Points on a hilly landscape, in no order, each with its height.
A ball rolls from a point to the lowest of its 2 nearest points, and stops where none of them is lower. Distance is the straight distance between rows; heights are no part of it.
<175> h=349: [ 87  56 103 119 116 116 117  70 126 139 121 164 111  88 131 127 148 119
 110 150 175 118 114]
<527> h=232: [128 155 133 134 124 147 147 118 159 133 136 103 107 117 148  76 141 175
 132 160  91 187 161]
<321> h=182: [126 107  99  98 152 114 102  98  81 200 118 111 166 103  94 113 123 110
 130  82 131  73 136]
<201> h=237: [ 65  76  88 122 155 120 108  95 107 223  91 135 141 105 117 112 165 107
 153 135 159  90 123]
<1464> h=442: [139 142 138 151 127 151 157  95 132  66 134 190 139 157 101 163 117  71
 113 152 155 134 131]
<1212> h=492: [113 123 148 153 162 178 180 116  98 114 119 165 103 129 155 143 100 102
 127 143  77 181 166]
<1033> h=441: [ 93 129 161 154 116 110  92 188 146  84  99  80  99 105  96 165 159 145
 109 159 162 126 103]
<999> h=687: [109 114 138 156 131 107 129 104 176  88 115 109 128 109 149  62 171 159
 111 177 162 130 183]
<2179> h=317: [133 172 171  87 131 153 163 165 110 147 144 153 106 180 123 178  79 112
 101 124  78 177 142]
<1833> h=267: [153 134  93 121 128 148  85 145 167 136 124  97  57  98 116 167 110 132
 206 127 129 190  78]
<1787> h=204: [144 112 101 115 119 118 123 133  79 108 117 145 155 135 123 118 134 123
 109  50 135  86  99]
<563> h=390: [146 107 110 119 139 130 129  74 136 124 164 179 164 110 132 122  97 119
 128  97 174 105 110]
<530> h=330: [126 160 169  72 107 110 138 179  99 130 128 154 105 196 110 178 128 117
  78  73  91 148 114]
<133> h=251: [124 155 114 126 118 160 157 141  60 128 104 130  99 124  99 153 107 115
 120 115  81 160 122]
<733> h=108: [127 181  84 131 109 152 118 143 106 134 130  98 113  80 101 159 127 142
 156 109 118 151 102]
<927> h=647: [139 106 129 125 117 122 182  64  91 124 122 158 147 156 124 102 110 103
  86 123 137 138 159]
<304> h=145: [104 109  68 115  91 140 102 122  79 164 112  97 108  74 128 132 149 154
 141 104 127 122 101]
<1267> h=420: [121 192 173 105 113 120 118 160 147  94 142 141 146 185 102 193 102 110
  84 128 160 134 140]
<815> h=289: [143 186 146  93 111 152 167 166 116 161 145 121 113 176 115 157 107 151
 117 117  57 182 129]
<1339> h=525: [114  86 115 117 120 150 144  86 104 132 121 149  85  81 142 110 129 135
 114 149  97 164 131]
<470> h=662: [141  93 172 141  94  95 169 132 129 117 115 126 155 168 191  78 152 118
 101 139 140  77 115]
<399> h=233: [100 115 128 143 131 133 109 137 165  84  87 114  75  68 130 102 186 155
 123 180 137 138 158]
<1937> h=425: [145 176 103 159 132 109  97 161  93  87 106 100 195 139 106 135 126 109
 134  92 161  59 153]
<2109> h=418: [120 142 133 173 140 116 105 146 185  71 162 144 150 105 107 166 138 133
 139 147 193  99 111]
<556> h=653: [147  98 154 124 116 104 188  78  85 141  99 133 149 179 143  76 123  84
  86 126 145 110 149]
<471> h=510: [144  84 166 132  87 105 158 169 127  99 114 158 120 176 166 121 172 117
 107 110 116  78  70]
<450> h=434: [133 166 161 128 138 113 153 165 199 112 190 156 162 177 131 154 122 148
 127 149 143 126 150]
<719> h=239: [154 126 134 134 151 109 117 109 148 103 171 160 199 159 126 104 106 140
 103  99 136  76 151]
<232> h=453: [124 199 152 108 111 117 141 192 152 158 167  85 138 175 120 162 134 167
 117 111  89 143 147]
<2202> h=716: [106  91  88 123 111 142 106 130 141 113 143 163  89  56 121 168 144 144
 156 132 152 132  60]
<2078> h=109: [114 192 134 131 104 127 108 198 106 142 118  54 130 135  88 175 132 160
 124  94 114 127 110]
<1661> h=268: [160 160 114 124 140 130  98 118 104 164 145  65 190 126 114  91 103 154
 125  91  78  97 169]
<1811> h=626: [151  93 141 108 178 129 132  87 147 199 181 128 167 113 113  86 111 149
 128 104  92 104 128]
<171> h=387: [156 124 138 143 118 101  85 203 120 106 126  90 164 120 152 106 147 146
 140 124 114  32  94]
<1925> h=394: [163 172 154  81 118 142 137 167 146 139 141 124 116 185 109 181  58 129
 152 114 120 189 111]
<2139> h=458: [132 115 146 164 153 159 146  91 147  66 128 186 115 125 131 156 108  72
 138 188 154 152 148]
<1398> h=221: [148  95 127 129 121 119 137  80 104  85 129 173 171 178 126 112 143  90
  91  79 173  88 123]
<1792> h=88: [107 189 152 139 128 156 143 169  94 143  98  79  98 146 113 139 119 134
 118 150  63 185 183]
<1473> h=399: [116  86 128 156 119 105 135 142 148  99 131 120 115 107 141 104 172 165
 122 143 134 118 117]
<2144> h=282: [129 213 141 144 137 138  93 187 164 132 163  74 163 131 105 162 116 169
 153 123 127 134 129]
<687> h=436: [120 183 135 168 116  95 125 188 125 100 103  73 157 162 116 136 150 127
 128 143 154 100 158]
<184> h=171: [103 107  91  98 141 136 113 102  69 238 106  89 147 107 111 110 141 118
 137  89 120  97 134]
<637> h=312: [148 155 143 133 137  96 111 183 137  86 138 150 181 192 116 145 153 114
 113  81 137  68 136]
<826> h=407: [130 139 134 153 132  96 156  95 116 131 127 104 178 153 137  83 119 130
 109 133 153 116 191]
<706> h=527: [144 131 144 121 108  94 168 157 132 106 135 160 143 213 138 134 154 119
  95  99 118 100 137]
<1441> h=632: [138 115 135 114 187 118 158  67 136 195 166 143 178 126 109  88 107 111
 128 106 131 108 156]
<1727> h=250: [138 121 123 115  96 127 142 175  61 111  82 134 102 145 112 148 149 105
 112  79 113 105  62]
<1360> h=691: [118 108 145 140 137 120 146  79 173 114 138 141 122 109 152  71 143 153
 109 172 140 160 164]
<317> h=280: [106 122  86 108 145 137  93  62 136 192 142 143 142  88 140 132  98 114
 168 122 168 121 115]
<369> h=297: [121  65 150 115 138 107 155 118 111 199 115  78 119 116 162  59 161 147
 120 120 117 109 114]
<834> h=496: [129 143 106 144 137 128 110  84 186  97 133 146 114  87 152  98 122 123
 161 181 186 155 151]
<1151> h=203: [ 98 109 152 155 138 154 135 153  73  97  83 131  90 111 105 184 127  89
 105 135 113 136 128]
<1305> h=360: [158 185 100 134 135 144 124 133 139 120 155 127 175 124 123 138  91 141
 164  99 122 132 127]
<1867> h=352: [133 130 154 136  93  95 169 180 124 127 105 102 125 171 168 104 161 141
 121 148  88 116 131]
<143> h=486: [125 226  96 156 133 140 118 111 121 108  99 108 119  95 111 134 104  92
 166 173 157 168 169]
<436> h=449: [151 145 148 126 135 161 138 153 191 128 143 116  81 142 144 111 119 159
 170 165  88 208 126]
<2023> h=588: [135 118 127 103 103 135 167 161  96 135 130 157 101 157 112 145 137 151
 107  65  61 144  70]
<792> h=427: [104 135 151 168 125 108  99 165 156  74 125 115 131 121  87 174 151 127
 112 151 192 104 109]
<918> h=443: [116 186 169 108 122 104 146 182 173 131 171 114 135 175 123 165 125 156
 107 142 121 146 158]
<1755> h=295: [106 124 181 152 128 101 135 183 155  93  94 102 100 154 140 132 177 135
 111 188 113 131 156]
<1030> h=639: [137 124 141 120 148 116 188  50 127 171 146 145 164 148 124  85  96 117
 104 119 142 147 163]
<225> h=470: [130 129 170 125 136 149 170 123 109  85 129 197 125 210 114 171 127  65
  85 126 105 126 154]
<1293> h=675: [139 113 128 153  99 118 156 118  85  83  88 123 138 150 137 116 150  84
 109 154 156  95 138]
<472> h=329: [116 136 181 104 138 166 145 155  97 118 129 175 104 173 118 194  82  95
  85 112  97 158 115]
<1788> h=377: [154 136 121 114 140 140 134 134 145  86 162 206 162 153 114 158 123 125
 126  66 143 123  73]
<1891> h=187: [118 182 147 142 116  99 161 170 134 124 121  95 134 180 127 123 144 139
 115 164 102 143 192]
<70> h=281: [ 99  63 165 167 147 164 149 140  72  86  70 141  85 124 149 180 155  69
 112 137 117 115 128]
<380> h=270: [ 93  60 120  93 136 124 148  99 100 212  88  96  92 101 144  75 175 133
 124 134 121 136 122]
<1889> h=447: [109 159 173 127 147 170 137 160 127 131 124 122  89 133 129 160  97 131
 131 160  84 192 136]
<1114> h=384: [158 112 104 114 141 137 123  94 132  85 160 210 169 130 125 142 116 109
 124  62 168 107  81]
<1284> h=409: [115  87 134 166 136 110 114 138 190  87 174 148 138  95 139 118 159 172
 126 144 156 103 110]
<59> h=209: [119 172 140 148 126 127 159 129 148 107 127 120 125 149 133  96 133 148
 120 176 101 173 189]
<262> h=192: [120  97 102 106 153 113 117  75  86 176 110 147 172 121 103 126 124  79
 116  83 172  66 136]
<1178> h=296: [105 195 157 131 118 112  94 193 155 111 149  88 154 145  98 181 115 160
 111 118 155 117 126]
<1852> h=234: [133 155 103 131 109 135 159 107  97 145 133 109 146 131 125 106 116 148
 121 100  99 147 141]
<2055> h=236: [103  98 154 165 141 132 128 139 134  67 102 139 100 115 110 158 162 104
 111 180 145 125 135]
<460> h=373: [158 191 123 112 127 145 136 166 148 135 150 117 149 158 112 165  87 145
 170 101 123 162 105]
<1570> h=466: [149 177 144 121 118 154 144 170 180 154 159  97 115 157 134 139 118 167
 161 151  94 195 122]
<1403> h=325: [117 125 199 128  98  89 150 200 152 122 101 107 108 170 165 138 169 126
 113 173  98 111 134]
<1180> h=414: [120 130 120 170 148 116  86 143 187  86 172 128 153  84 130 117 143 165
 149 150 160  94 133]
<322> h=469: [124 225 135 150 137 140 128 145 125 109 110  99 126 126  96 151  90 109
 148 165 142 176 160]
<1517> h=288: [107 113  92 119 128 155  94 102 153 113 105 167  68  57 149 135 131 119
 165 177 145 159 114]
<1546> h=294: [157 138  87 113 114 165 112  90 154 167 125 104  76  97 163  98 113 134
 180 140 117 198 128]
<2162> h=235: [118  82 103  90 111 137 166  64  46 179  97 151 108 117 113 116 113  99
  99 102 116 142 126]
<1653> h=364: [142 160 148  92 134 129 137 152 135  93 149 201 143 183 103 181 127 115
 104  72 137 143  76]
<1467> h=272: [151 142  92 100 150 138  79  80 129 168 157 128 167  90 128 127  76 115
 161 101 141 104 126]
<554> h=658: [143  99 159 130 107  93 183 107 116 141 121 134 157 200 165  73 134 121
  90 125 118 103 150]
<311> h=487: [147 160 111 147 147 131 124  94 176  88 114 140 101 113 146 107  95 101
 179 187 167 176 168]
<1171> h=277: [133 116  94 107 106 152 159  93  57 137 112 159 101 110 116 133 101 117
 110 101  97 154 117]
<1229> h=432: [111 173 175 127 103 109 116 180 110  99 109 109 132 182  99 187 110 104
  76 142 148 126 155]
<676> h=519: [138  87 150 125  99 106 167 151 146 102 144 177 123 185 142 127 160 142
  97 102 103 102 101]
<1542> h=395: [132 119 144 133 137 133 119 179 190 108 181 148 133 116 116 164 126 170
 148 111 137 123  57]
<1233> h=459: [ 97 152 155 137 116 131  84 173 139  91 118  96 101  81  87 185 116 149
 116 148 163 147  84]
<2041> h=243: [ 85  85 108 133 174 108 110  83 131 196 114 144 159 109 115 106 161  88
 139 148 181  74 157]
<1658> h=477: [139 163 121 145 100 115 143 162 103 156 109  46 136 154 161  76 156 165
 131 120  81 130 158]
<675> h=383: [184 135 111 126 146 123 134  99 170 118 166 151 170 155 145 118  60 132
 179 109 146 138 135]
<692> h=262: [137 138 110 120 124 172 124 108 158 128 121 118  73  85 153  87 130 149
 153 162 104 188 142]
<1527> h=334: [ 84 112 216 144 138 126 111 190 139 105  84  98  86 148 157 165 148 129
  92 173 100 141 165]
<584> h=331: [181 133  74 116 121 143 128  75 137 157 120 106  74 141 146 115  77 119
 192 120 102 207 145]
<1129> h=408: [138  99 139 131 134 134 135 152 195 105 166 156 100 106 131 142 129 166
 161 152 138 156  69]
<1872> h=200: [127 180 104 125 134 163  75 148 162 126 102  89  55  74 113 155 115 116
 191 160 139 185 111]
<1144> h=269: [140 189 123 153 136 142 112 170 169 137 173  87 155 131 122 125 135 179
 153 126 101 139 143]
<794> h=371: [142 135 164 141  97  96 143 199 131 128 119 112 149 153 186 101 162 144
 128 124 103  63  98]
<1873> h=684: [122 106 150 160 125  89 130 124 146 100 109  91 154 135 172  64 167 138
 118 171 173  94 164]
<1061> h=148: [120 193  77 129 114 163  85 141 126 147 109  86  78  61 115 155 132 132
 182 140 133 176 103]
<408> h=483: [141  94 163 126 111 132 173 126  89  85 106 189 113 204 132 140 146  75
  85 116  91 115 133]
<1731> h=374: [183 148 101 116 125 139 151  99 148 142 155 127 155 156 147 113  65 135
 182 102 120 170 132]
<168> h=464: [128 169 141 138 102 107 143 197 140 156 140  65 129 173 145 119 161 175
 132 120  72 127 154]
<545> h=222: [153 116 121 113  94 119 148 153  57 120  89 136 129 144 152 109 148 109
 112  66 122  84  68]
<1823> h=411: [132  77 113 132 103 123 160  96  98  98 125 168 120 131 121 130 138 111
  95 115 141 112 106]
<1058> h=450: [110 196 154 141 125 134 129 156 113 106 112 115 132 152  89 178  94 103
 105 159 134 157 160]
<1263> h=433: [147 175 115 127 174 126  80  77 158 175 160  91 182  97 126  85  83 126
 160 144 139 116 176]
<1314> h=444: [125 176  91 142 132 125 122  75 126 137 134 113 149  97 137 103 102 122
 147 142 169 147 171]
<854> h=429: [147 109 142 129 139 147 134 141 188 109 143 150  85 119 135 131 110 145
 170 172 121 188 100]
<1029> h=332: [126  81 131 134 150 110  83 129 149 142 163  97 145  92 138  85 144 177
 123 125 118  87 132]
<1950> h=401: [160  80 116  98 130 123  64 141 111 167 151  82 149  92 106  97 136 167
 120  96  77  68  97]
<1985> h=463: [ 86 160  86 132 127 155  98  83 103 122  68 126  89  73 135 106 127  99
 133 181 144 156 204]
<222> h=620: [141  70 140 114 147 113 133 104 127 163 168 130 152 124 128  90 123 164
 108  84 105  92 113]
<14> h=412: [151 181 166  73 114 124 127 172 165 116 158 151 138 188 122 190  72 124
 118 125 151 165 123]
<1216> h=385: [121  53 150 135 112 105 143 131 135 118 108 106  91 107 166  77 177 167
 114 151 106 130 113]
<1623> h=426: [129 142 153 158 135 117 134 150 204  81 172 159 147 142 121 151 131 141
 134 168 171 130 118]
<260> h=680: [113  90 108 159 114 103 111 130 124  86 125 124 141 104 130 128 162 119
 123 134 184  75 118]
<2071> h=293: [125 138 170 102  98 115 129 190  82 117  89 136 101 179 108 171 136  98
  89  89 105 118  89]
<1868> h=172: [116 169 148 125 119 141 153 170  75 139  94 102 104 158  99 158 115 119
 109 126  64 158 148]
<352> h=534: [142 152 133 112 120 121 171 148 142 121 160 173 151 187 129 136 129 150
 108  85  99 129 125]
<512> h=303: [120 176 154 139 132 101 108 192 159  99 150 123 169 176  99 174 133 136
 111 104 155  86 138]
<1977> h=569: [122 106 167 100 115 130 171 177 122 139 143 168  80 173 119 165 133 146
  89 104  50 152  98]
<89> h=379: [134 112 147 156 112 101 117 182 126 116 119  86 148 114 183  88 165 152
 133 141 133  59  97]
<2093> h=410: [134 152  87 102 158 155 110  53 144 245 129  99 125 112 148  99 107 109
 177 121 133 165 136]
<1309> h=421: [158 145 126 134 137 102 104 138  94 111 114 102 204 148 131  89 116 109
 115  97 140  51 154]
<1250> h=513: [139  83 126 115 131 141 154  68 141 125 141 174 103 103 156 103 102 126
 132 163 124 175 123]
<1859> h=391: [160 147 133 142 149 119 144  96 183 125 181 143 186 148 158  88  81 148
 154 141 149 142 164]
<2123> h=346: [108  40 128 129 121 138 139 117  73 108  76 143  76  92 167 123 160 109
 110 157 105 123 126]
<2052> h=386: [158 125 129 111 151 140 111 172 168  97 182 184 155 136 112 161 115 151
 147  71 126 109  58]
<651> h=320: [124  58 149 138 139 107 125 129 166 149 166 101 135 114 158  64 162 194
 113 122 106 111 124]
<656> h=475: [159 129 113 150 141 127 140  76 166  78 125 172 111 133 140 134  80  77
 173 183 175 162 148]
<2175> h=260: [139 181 114 121 107 139 171 147 102 147 137 114 139 166 117 131 123 157
 122  97  68 157 138]
<1887> h=451: [127 124 134 126 121 138 121 145 130  74 138 183 119 123  76 191 138 109
 105  91 166 116  50]
<1459> h=153: [105 209 157 133 121 134 134 173 139 136 121  70 116 156 109 142 125 149
 123 165  95 176 178]
<1548> h=255: [145 142 104 128 120 134 121 123  91 169 143  74 161 120 127 102 123 166
 125  77  89 118 143]
<1640> h=199: [ 98  90 140 153 145 141 118 129 139  76  94 146  77  78 129 138 174 127
 119 181 127 143 143]
<207> h=713: [123  95  90 125 118 137 105 147 132 111 159 161 119  72 111 164 142 156
 146  87 141  98  54]
<523> h=343: [ 78  70 103 119 146 120  90  71 149 171 141 161 134  79 135 123 142 131
 131 144 181 104 111]
<919> h=438: [123  86 145 136 111 129 127 148 111  66 112 169 102 151  85 177 163  95
 100 102 157  96  64]
<1698> h=503: [118  94 114 124 134 128 118  60 168 127 140 168 109  89 156 107 115 122
 147 168 176 150 124]
<152> h=257: [155 123 106 101 144 125  89 117 105 135 151 125 181 111 105 111 105 139
 116  74 104  79 126]
<1103> h=249: [ 61  78 100 101 131 132 112  82 115 219  82 125  97  94 122  98 170 127
 133 143 142 134 123]
<1519> h=307: [103  98  66  99 110 149  84  75 137 150 110 168  80  78 155 142 103 117
 174 157 150 159  81]
<398> h=711: [138 101  79 106 128 144  69 125 119 140 166 144 145  63 120 147 116 158
 149  83 117  84  77]
<1901> h=254: [138 176 119 150 121 154 123 153 169 149 155  71 122 118 144  92 157 187
 145 133  87 171 145]
<941> h=474: [124 129 128 141 104 112 147 133 101 147  98  65 124 133 158  66 154 157
 122 139 113 134 155]
<1246> h=476: [112 158 132 144 127 138 117 146 123  98 121 135 112  94  83 182 116 107
 132 145 158 145 100]
<2107> h=339: [ 96  56 102 131 115 141 114  82 111  93 111 184  92  79 131 153 153  98
 114 169 155 122 116]
<2172> h=670: [138  68 159 141 101 135 165 100  78  85  79 142 121 143 167 106 155  67
  98 169 136  89 122]
<1639> h=158: [ 97  75  89 100 113 122 102 115  74 198  96  94 123  92 135 113 150 128
 132 105 146  94 102]
<761> h=392: [154 100 110 125 117 115  69 176  97 128 129  88 154  96 128 106 140 156
 132  97 105  50  99]
<525> h=400: [130 150 133 160 133 107 151 102 163 106 162 136 183 157 139  94 115 146
 115 149 152 125 182]
<1156> h=259: [131  90 116 105 172 101  80 125 118 204 125  96 166 100  92  86 149 113
 142 149 122  55 142]
<872> h=710: [127  90  86  99 135 159  50 109 141 193 167 119 131  56 132 130 125 166
 150 104 111 102  81]
<2204> h=511: [110  82 138 141 150 166 161 107 100 117 110 155  84 103 160 115 129 129
 115 149  70 172 160]
<1020> h=356: [183 128  85 119 131 115 147  68 143 134 129 131 110 157 138 115  54 110
 189 123 130 190 148]
<375> h=337: [100  74 113 122 139 113  94 103 147 157 153 115 130  77 140  97 152 159
 126 128 153  99 131]
<1108> h=478: [ 99 165  99 148 123 140 113 126  92 107  66  94  92  85 121 108 148 104
 130 167 129 153 191]
<2234> h=428: [148 165  99 105 177 144  68  78 149 226 153  89 164  89 116  97 107 112
 167 136 107 120 151]
<173> h=376: [ 86 129 203 119 121 133 117 192 120 132 113  97  80 150 146 173 117 146
  86 146  71 156 154]
<1259> h=696: [108  66 145 122 145 112 149  75 160 148 135 134 104  96 147  70 155 155
 104 154 140 153 141]
<2131> h=367: [115  37 133 114 104 119 144 120  97 135  94 124  80  97 163  96 165 143
 108 144 103 129 100]
<945> h=350: [173 179  77 137 139 130 107 120 148 121 137 107 152 117 129 156  72 115
 206 108 152 136 127]
<2060> h=497: [142  98 164 132  94 119 163 148  95  84  91 162 112 184 138 140 160  80
  96 124 113  96  94]
<1764> h=666: [143  84 179 134  91 117 176 104 102 108  96 142 137 156 187  85 156  84
  88 153 137  81 100]
<100> h=413: [ 81 142 195 126 138 163 110 174 116 117 122 115  93 135 145 182  86 137
  95 145  98 177 148]
<1032> h=705: [ 94  78 115 101 168 142 121  71 170 225 149 147 113  87 137  97 150 141
 156 134 133 135 110]
<1820> h=431: [133 185 119 168 118 105 112 190  97  95  92  74 169 144 118 140 142 106
 138 115 166  69 131]
<920> h=472: [131 149 146 134 138 152 175 133 115 108 132 174 116 157 120 152  97 106
 114 154  94 166 149]
<1461> h=313: [151 149  99 123 130 137 105 137 141 119 119 116  87 106  99 187  83 109
 199 125 155 166  78]
<539> h=452: [ 88 177  76 132 118 126  97  65 100 146  90 113 125  84 126 108 118 101
 138 160 176 147 187]
<117> h=437: [147 162 101 137 155 120 104  71 163 143 146 119 160 109 152 103  76 119
 177 137 176 133 162]
<387> h=398: [131 110 103 130 117 129 142  97 125 108 150 164 135 108 123 133 122 135
 122 109 147 122 105]
<120> h=308: [127  56 163 131 148  93 148 117 143 172 138  97 144 132 162  56 155 154
 114 125 122  91 126]
<110> h=278: [103 131 172 137 134 155 141 157  82 103 102 144 104 156 106 189 108  91
  86 125 103 141 135]
<2191> h=723: [ 92  99 127 132 130 147  97 152 128  99 118 147  68  56  97 189 142 121
 136 157 141 147  74]
<700> h=388: [172 151 109 128 140 140 130  83 164 166 158  98 140 137 164  82  81 146
 179 122 127 177 151]
<1485> h=708: [ 99  67 103  97 149 147  86  94 143 224 160 128 120  76 129 115 144 157
 143 109 115 108  88]
<1975> h=252: [122 101 110 121 189 101 106  92 132 195 133 131 175 109  88  92 144  96
 143 146 136  64 168]
<1497> h=604: [142  97 130 114  92 115 175 140  86 132 117 140 113 162 141 108 140 148
 101  82  69 126  98]
<15> h=213: [152 110 118 122 124 112 122 116  72  96 109 150 177 164 135 110 143  88
 105  62 167  69 114]
<843> h=423: [126  89 130 142 117 144 148 111 100  60 117 176 111 142  97 161 150  73
  98 124 149 103 109]
<273> h=448: [118 143 123 162 111 108 136 172 116 104 105  90 127 132 115 131 153 139
 129 140 136 117 130]
<1394> h=247: [163 131 114 113 159 117  87 109 121  96 155 164 204 131 101 114 103 118
 108  82 132  71 135]
<368> h=461: [133 145 121 119 123 147 121 143 120  97 123 168 111 105  79 194  99 102
 131 110 160 139  58]
<933> h=614: [147  90 131 117 117 110 149 133 116 140 146 136 151 162 146  93 129 163
 102  66  94  97 108]
<2022> h=230: [147 137 127 143 127 111 140 111 129  81 143 161 191 186 128 118 136 115
 101  97 157  83 156]
<1949> h=206: [115  94 100 104 122 116 148  68  77 166 111 142 135 116 115 119 123 107
 105  95 161 115 126]
<1142> h=493: [105 201  88 161 114 125 120 132  85 109  84  90 119  94  97 132 130 106
 139 154 145 146 175]
<1565> h=351: [130 158 160  85 119 104 120 167 116 101 138 178 141 206 103 184 151 105
  80  61 134 133  96]
<1574> h=266: [168 155  97 106 147 136  72 104 126 145 158 113 186  88 108 118  89 141
 143 100 105  93 131]
<623> h=263: [116 117 160 174 127 109 138 148 150  64 101 122 119 145 122 132 176 114
 110 192 153 116 157]
<132> h=65: [126 177 105 148 109 144 124 170 110 148 126  66 118 112 107 142 152 168
 139 104  94 150 116]
<154> h=419: [112 150  98 109 168 146 103  73 121 237 136  95 150  94 118  99 129 121
 151 113 117 126 155]
<947> h=543: [132 131 149 116 116 126 181 145 154 126 161 166 118 171 134 134 128 155
 108 138  81 155 126]
<44> h=462: [115 130 101 142 101 119 129 141  97 129 104  77 112  95 127 102 159 147
 133 133 124 133 138]
<747> h=678: [130 121 103 153 107 111 133 115  97  90 111 129 155 131 118 125 143 103
 111 121 180  83 137]
<884> h=682: [121  81 130 163 136  91 110 112 148  99 136 115 157 113 144  94 154 132
 116 150 187  72 147]
<1582> h=340: [169 160  58 125 137 108 108 100 142 110 118 130 119 127 117 176  70  89
 208 102 170 139 112]
<587> h=415: [146 134 133 144 158  98 113 107 112 137 134 101 206 141 118  83 106 117
 113 122 146  68 186]
<2238> h=319: [105  46 128 148 137 161 139 104  78  85  99 174  84  97 133 165 155  83
 108 142 123 120 127]
<466> h=397: [170 133  98 106 152 140 120  55 163 212 143  92 120 131 164  90  84 123
 184 112 124 183 143]
<1830> h=555: [120 106 175 113 108 107 170 178 147 136 149 146  89 176 140 149 154 156
 100 140  55 142 123]
<1878> h=701: [ 96  71 131 114 161 115 156  70 147 195 139 142 119 106 130  83 158 135
 118 139 145 138 139]
<54> h=430: [141 167 158 109 124 163 124 166 130 142 130 110  96 144 115 175  75 130
 148 142  93 200 108]
<1588> h=481: [171 148 137 118 129 128 158 156 196 136 169 130 127 187 142 131  97 154
 182 142 112 185 129]
<285> h=455: [127 142 169 140 144 155 162 124 137  85 139 183 127 176 111 172 100  81
 103 162 129 150 147]
<1102> h=261: [ 93 132 108 119 133 168  86 120 170  97  79 142  60  46 138 118 162 141
 142 180 140 146 152]
<681> h=291: [ 93 121  81 108 117 143 102  66 119 173 117 148 107  80 141 124 117 125
 150 144 154 150 114]
<1120> h=131: [123 148  71 131 112 143 102 118  96 144 138 108 138  76 123 139 125 146
 149  94 133 120 116]

Where does a ball stop that starts at each point below?
<2202> => <1464>
<681> => <1787>
<171> => <1640>
<1873> => <1464>
<460> => <132>
<523> => <201>
<1030> => <1464>
<947> => <1464>
<1180> => <1151>
<1171> => <132>
<44> => <1731>
<1142> => <1731>

Call two points neighbours if one is among the 2 nearest of the other. Go from one point of each pair to the other, from neighbour to neighbour, staying as low as possible. Name the highest point that can't be avoided.
<1640> / <1787> => <1519>
<1151> / <1852> => <472>
<1792> / <201> => <1171>
<132> / <201> => <1156>
<1852> / <1787> => <1661>

Write out the way that a ball takes from each point below.
<999> => <1873> <884> <260> <747> <1293> <2172> <1764> <470> <554> <556> <927> <1030> <1441> <1811> <222> <933> <1497> <2023> <1977> <1830> <947> <352> <706> <676> <471> <2060> <408> <225> <285> <1464>
<761> => <171> <89> <794> <1867> <1403> <1755> <623> <2055> <1640>
<941> => <44> <273> <687> <1820> <1937> <1309> <587> <826> <525> <1859> <675> <1731>
